Each row is a point on a landscape with many peaks, with its height.
From any point a climber takes the steepest step (rise divided by distance) to one of its 2 nearest points. It stops when none of these is higher. Distance is the straight distance between rows; heights are no part of it.
Z_74: [ 26  12 -20  40   1 -38 -18  19 -43   2  16  -3 -26  48  19  10  -5   1
  35   4   1 -17]  (h 2.21)
Z_102: [-13  33  -8  11  22  21 -14 -50   7 -25  -1  27 -14   2 -18  40  19 -24
   2  22  -7  13]  (h 3.63)
Z_932: [-31  -6  -6  -3  10   2  25  27  23 -35  -6 -15 -19  -6 -17 -59  56 -21
  -4 -31 -13  -3]  (h 3.74)
Z_285: [ -5 -13  12  21  12 -10  -5  13 -22 -29  18   3 -52  18 -30  18 -19  24
  26   0  14 -24]  (h 5.12)
Z_848: [  6  -1 -20 -21 -26  16 -34   2   0  12  -5  34  39 -10  32  18 -12  -1
  -4   1  -3  50]  (h 4.04)
Z_474: [ 37  39  22  31  16   3  24   0 -18   7  38 -25   7  18  -7  31  18   0
 -16  13 -20 -43]  (h 4.09)
Z_10: [-27   8 -49 -28  -6   7   0  -1 -18   3   2 -10 -20 -33  21 -63  37  23
 -17  -5 -10   1]  (h 2.66)
Z_929: [ 22  45  15  12  25  30   4 -14  -3  -2  65  -1  -3  14 -10  29  28 -10
  12   5   2 -32]  (h 4.36)
Z_618: [ 38  24  -9  35  25 -21 -11  59 -19  14  23   8 -16  45  12   1  24 -25
  29 -14 -19 -10]  (h 2.42)
Z_584: [-22  36  14  11   1  11   5 -36  11  16 -16  11  17   8  11 -17  31  26
 -25  -1  12  -7]  (h 3.30)
Z_611: [-13   2  33  -8   0  39   0  -5  38   7 -32  -7  24  -7  11  15  39 -52
 -24  10   4   5]  (h 2.73)
Z_759: [-35  -7  58   0  28  12  38 -50  18  27 -37 -15 -10  -7 -31  -2 -20  20
 -16  -7  35 -28]  (h 3.37)
Z_781: [-44 -20 -54 -47  -6  15  37  26 -12   5   5 -27  -9 -34   5 -66  -9  17
  -9 -41  24  15]  (h 1.70)
Z_230: [-13  24 -49 -10  13   2   8  -9 -26  -3 -16  16  -7  -8  16 -17  15   6
 -11  20 -14   3]  (h 3.05)
Z_760: [-19  -6 -43 -17 -13  -2 -18  25  17 -13 -21  48  58 -14  35  -2 -13 -17
 -14  -5   9  75]  (h 4.80)
Z_59: [-28   4 -39 -22  -1   5  23  47  -3  23  24  -9  15   4  13 -58   6  21
  -9 -29  22 -12]  (h 1.18)
Z_825: [ 34  27   9  20 -18  -5 -26 -35   5  -6  -4   1  45   8  20  21  36 -18
 -46  31 -35  10]  (h 3.40)
Z_311: [ 29  -8  19  20 -24 -27 -36   0  23 -16  14  17  19  12   3  11  -7   1
  -6  -4 -33  14]  (h 6.59)
Z_436: [-15  35  12  -2  30  23  35 -29 -31  17  18  -7  -6  22 -25  36 -29  46
  13  16  49 -28]  (h 6.00)
Z_802: [ 19 -49   2   8   7 -22  26  52  -1 -14   0 -13  12  14 -10 -26 -26  -8
   4 -21 -23 -17]  (h 3.14)
Z_15: [-21  -4 -17 -26 -10   8   3   0  37 -25 -20  41  54 -39  -8   3 -29 -18
 -29   7  13  62]  (h 6.14)
Z_189: [ 25  28 -19  -2  19  28   6  29  -3  -6  54  14  14  18  -6  38  -9 -24
  22   3   6   1]  (h 4.81)
Z_148: [  7 -46 -21  -9 -23 -13 -18   0 -34  -7  -3   8 -24   6  -8  23 -55  20
  39  -2  -2  18]  (h 5.66)
Z_258: [ 25  14  -7  11 -19   0 -55 -35 -18 -16  46   7 -28 -42   8  63   7 -13
  43  14 -12  21]  (h 3.72)
Z_844: [  3 -34  61  -1  25   1  -2 -16  15  19 -58   4  19  24  -7  42 -44 -17
   0  16  16   6]  (h 4.63)
Z_515: [-39  25  -3   3  44  -6  29  31   9 -16   4  -4 -20  16 -12 -41  59 -24
  13 -30  11 -28]  (h 3.12)
Z_878: [ 16  -5  50  -5 -13  17   7 -19  25  18  29 -34  -2 -25  -2   2  12  33
 -28  -2 -19 -36]  (h 1.30)
Z_156: [-12  31  21   9 -10 -16  44   5  47  13 -12 -15  67 -16  14 -16  16   1
 -41 -22  14   1]  (h 2.34)
Z_213: [ -3  -7  57   1  17   6  18 -47 -11  15 -27 -22  -3 -17 -16  26 -11  18
 -10  24   9 -31]  (h 3.78)
Z_316: [ 14  -2  -4  -8  14  30  25 -15 -29   9 -15 -19  -2  -7  11  -3   0 -20
  -7  43   5 -34]  (h 1.76)
Z_670: [ 56  31  -5  28  -6 -17 -18   3 -18  26  33  -3  17  17  28  11  10  22
 -18   9 -21 -20]  (h 3.82)
Z_25: [  2 -24 -30 -11 -36  -7 -12 -19   2 -18 -28  21   1 -11   5 -27  19 -21
 -22  10 -35  32]  (h 6.60)
Z_835: [ 15 -38 -32 -16  13   0  24  24 -37  -4   7   6  -4   3 -13  18 -59  -7
  12  22   5  11]  (h 6.34)
Z_108: [  9 -18  43  -7   7  25 -37  13  20  40 -46  -1  20  16  33  30 -30  -9
  12   7  13  -6]  (h 4.03)
Z_172: [ 26 -27  21   7  19   5   3  18 -18  12 -38 -25  -9  20  11  -1   4 -22
  -2  36  -6 -43]  (h 1.91)
Z_475: [ 50   0 -16  14 -32 -13 -29  26 -16 -19  35   8 -10  -3  11 -12  19 -43
  11   5 -71  23]  (h 5.61)
Z_244: [ 20 -20 -42  13 -40 -31 -59  37 -43 -10  15  -1 -56  -6  21 -30  37  -4
  54 -23 -23  21]  (h 3.11)
Z_452: [ -2  47  20 -17  14  15  39 -32   8  23 -43  12  77  -2  -3  14 -21  -5
 -41   5  23  28]  (h 2.40)
Z_552: [-56 -19  26 -11  17 -21  49 -42   8   6 -47  -6  -4   5 -43 -27 -39  40
  -3  -7  35 -19]  (h 2.85)
Z_20: [  3  -5  38  20  21 -23  11   6  25 -20   0  -5  -9  31 -24   8  -2 -24
   3  -4 -12 -27]  (h 6.72)
Z_396: [ -3  18  -3 -10 -10   2   8 -40   2  13 -35  12  33  -4   4   1 -20  30
 -50   0  20  14]  (h 2.83)
Z_16: [-20  51   2   7  22   3  20 -47  26 -22 -12  18  27  13 -42  21 -11   3
 -27 -15  17  23]  (h 4.31)
Z_188: [-27  -5  -4 -20 -20  -9 -36 -22  18  40 -14  18 -29  -6   9  -6 -10  58
   6 -10  29   6]  (h 3.81)
Z_403: [  0 -42  44   7  18  -7   5  19  42 -34 -20 -13 -20  13 -18 -30  24 -44
   5  -7 -19 -21]  (h 5.72)
Z_576: [-10 -32   4 -12  -6   5  46 -44  25 -14 -26   6   7 -49 -45 -22 -23   5
 -21  -8  -8   2]  (h 2.09)
Z_669: [-33  27  58  18  14  12  37 -31  67 -27   0 -10  50 -28 -37  17   5 -28
 -15 -23   9  14]  (h 3.08)
Z_29: [ 41  16 -24   9   6   7 -25  21 -14 -15  55  15  -7   4   7  18   3 -49
  26   9 -31  11]  (h 5.25)
Z_709: [ 42 -18  10  31  16 -10 -17  17 -44   7  -1 -17 -19  46  30  18  -3 -11
  17  27  -8 -34]  (h 2.06)
Z_42: [  7  -3  29  16  -5   1 -11  -5  32 -16 -23   4  40  10   9  -5  39 -53
 -37  29 -29   7]  (h 3.10)
Z_992: [-51  -2 -46 -47  11  33  34   6 -11  -1 -24 -22 -10 -34   5 -68  10  -4
 -10   1  17  -3]  (h 2.18)
Z_346: [-13   6 -18 -13 -30 -12 -37  16   6   9   4  12 -11  -2  19 -12  10  38
   7 -16 -11   7]  (h 3.23)
Z_675: [  1  13  -8  22  10  -6  -6 -39 -42  12  22   0 -56  17   6  28   1  39
  29  15  48 -22]  (h 4.25)
Z_524: [-20 -41  29 -14  -3   0  18  57  50 -17 -13 -33 -13  -6 -13 -42  26 -30
   0 -51 -11 -15]  (h 4.66)
Z_511: [-21  14  13 -35   3  14  27   3  41  14 -14 -17  71 -39  12  -4   9 -20
 -31 -12  19   7]  (h 2.00)
Z_237: [ 22 -22 -33 -23 -14  18 -13  63  -9  20  22   0  -4   7  10   1 -23   1
  26 -26  -9   0]  (h 0.54)
Z_935: [ -5 -63 -16  -6 -32 -16  -8  25 -30  -4 -31   3 -27  19 -22 -22 -48  45
  26  -9   3  15]  (h 5.11)
Z_851: [ 13 -25  44  -3   6  11 -21 -46  -5   3 -12   5 -22 -17 -23  50 -27 -13
   2  28  -2   4]  (h 4.11)
Z_569: [-43 -27 -14 -12   0 -17  53 -40  -5 -23 -31 -19 -24 -25 -37 -31 -33  17
  -7  11   4 -19]  (h 2.39)
Z_934: [-23 -31  -2 -15  -6   9  48  14  28 -23   7 -13 -15 -37 -53 -16 -27   3
   7 -27  -1  -5]  (h 2.38)
Z_335: [  2 -40  37  17   2 -27 -27 -19  -1  -7 -61   8   2  45  -2  13 -30  -6
   0  16   3   6]  (h 5.20)
Z_728: [ 24   8 -30  13 -29 -19 -58  11 -15  10  17  13 -31  -5  35 -21  38   8
  17   1 -18   4]  (h 2.91)
Z_585: [ 57  12  -8  13 -33 -10 -39  -2 -10  31  16   3  36   2  44   0  15 -10
 -23  25 -35   4]  (h 3.61)
Z_983: [ 28  -3 -31  18 -22 -29 -53  23 -46  -1  40  -2 -55   4   9  -1   1  19
  82 -22   9  14]  (h 3.34)
Z_605: [ -5  40  -7  17 -19 -25  17 -10  19   6  13 -18  33  -6  10 -20  33  23
 -40 -18 -11 -15]  (h 2.81)
Z_33: [  1   3  15  15 -16 -31 -35  -1  23   2 -48  10  48  27  33  -6  10  15
 -40  16  -5  20]  (h 2.46)
Z_441: [ 15   6 -22  18 -18  -6 -64   3 -32 -10  47  15 -60 -15  19  33  26  10
  62   2  17  13]  (h 3.54)
Z_712: [  0 -38  -3 -13  -5  -4  59  75  24 -31  -8 -14  21   6 -36 -25 -16 -22
  -4 -41 -27   8]  (h 3.62)
Z_643: [-31  55  10 -10  36  24  28 -38   7  10  11   5  10   5 -25  15 -14  22
  -5 -10  43   3]  (h 5.13)
Z_642: [  3  -4 -31 -16   3   1  -9  76 -19  24  19 -16   3   9  37 -46  16   2
  10 -38  -8   6]  (h 0.80)
Z_928: [  1  21 -30   5  11   7 -10 -26 -33 -31  -5  27 -16   9  12  12   9 -43
   8  34 -17  16]  (h 3.36)
Z_521: [ 16  12   8  -5  -1  12 -26  38   4  45 -27   1  31  32  46  14  -8  17
  -6  13  18  -2]  (h 3.47)
Z_955: [-28 -47  -1 -11 -31 -12 -29   5 -16  21 -13   2 -64   6 -16 -11 -14  63
  34  -8  32   3]  (h 4.47)
Z_509: [-18  25  20  -1  15  11  41 -29  32 -35   4  -3  16  -9 -26   1  -7 -19
 -24   5   1 -10]  (h 3.67)
Z_751: [ -3 -28   2 -13  -1  30  -7   3 -19  16  16  -6 -35 -27  13  -1  15 -17
  15  18 -12 -31]  (h 1.60)
Z_789: [ -5   7 -29 -19 -11   3  18  14 -10   6  11  21  50 -14 -11   9 -53  20
  -5 -10   9  15]  (h 6.12)
Z_542: [ -7  38  -3  13   2  -3  -7 -34 -17  23  15 -11 -22  15  11  -3  12  57
  -9  11  12 -27]  (h 3.83)
Z_184: [ -5  30 -18 -17 -34   2 -49 -32  23  42  -1  20  42 -18  29  19   9  31
 -17 -10   4  37]  (h 3.55)
Z_739: [-14  34  -2  11  20  15 -32 -51 -24  -6  16  11 -45   4  -3  49  12   6
  21  18  35  -3]  (h 3.96)
Z_412: [ 21 -35 -28  -2 -16 -11 -19  10 -11 -25   6   5 -25 -21   2 -30  39 -30
  -1  12 -48  14]  (h 6.01)
Z_892: [  5  -4   2   8 -23 -30 -16  46  17  19  -7 -10  37  18  41 -10  -1  12
 -30   0  -2  10]  (h 2.90)
Z_717: [ 10 -18  21  20 -13 -51 -23   2  13 -22 -18   7  -6  42  20  22 -21   2
  13  -4 -23  17]  (h 5.88)
Z_512: [-30  25  42 -22  11  38  36 -13  63  -1 -11  -7  55 -34  -2   9   9 -58
 -32  -4  10  20]  (h 2.50)
Z_769: [ -9  -7  28  27  29  -6  41   6   8 -19  20 -25 -20  22 -49   8 -22  17
  14 -15   6 -28]  (h 5.79)
Z_260: [ -9   1 -32 -11 -20  -7  11 -28  28 -18 -28  30  29 -42  -8 -22  -2   5
 -40   2 -19  45]  (h 7.79)
Z_993: [ 17  16 -53 -27   5  20  21 -15 -32  -6  24  20   2 -18  -7  18 -50  10
  -1  20  -1  14]  (h 7.22)
Z_43: [ 27  -3  31   5 -17  26 -51 -52  -2  -6  24   0 -14 -11   7  70  -8 -34
  22  33  -6  10]  (h 3.88)
Z_468: [  3 -15   0  20  20  -8 -21   8 -41   2  34  11 -78  33 -21  24   0  35
  57   6  61  -8]  (h 4.62)
Z_221: [ 15 -24  12   9 -14  -2 -10 -18   2   9  27 -27 -31 -35   2 -12  27  14
  -9  12 -30 -29]  (h 1.46)
Z_671: [ -3  22   3   1  36  28  30  24 -38  22  34 -16 -15  24  -6  17  -2  10
  21   6  36 -39]  (h 6.89)
Z_632: [-32 -45   5 -37  -8  -9  67  47  33 -13  -2 -21  25 -34 -25 -29 -29 -11
   3 -47  -2   2]  (h 2.93)
Z_696: [  8  16 -15  30  43  -9   3  41 -24 -12   9  -3 -42  26  -7 -33  53 -27
  28 -16 -10 -24]  (h 2.67)

For each start below, name the point where the climber stops.
Z_244: Z_851
Z_521: Z_311
Z_611: Z_260
Z_576: Z_851
Z_728: Z_993
Z_929: Z_260
Z_751: Z_20
Z_669: Z_671
Z_696: Z_20
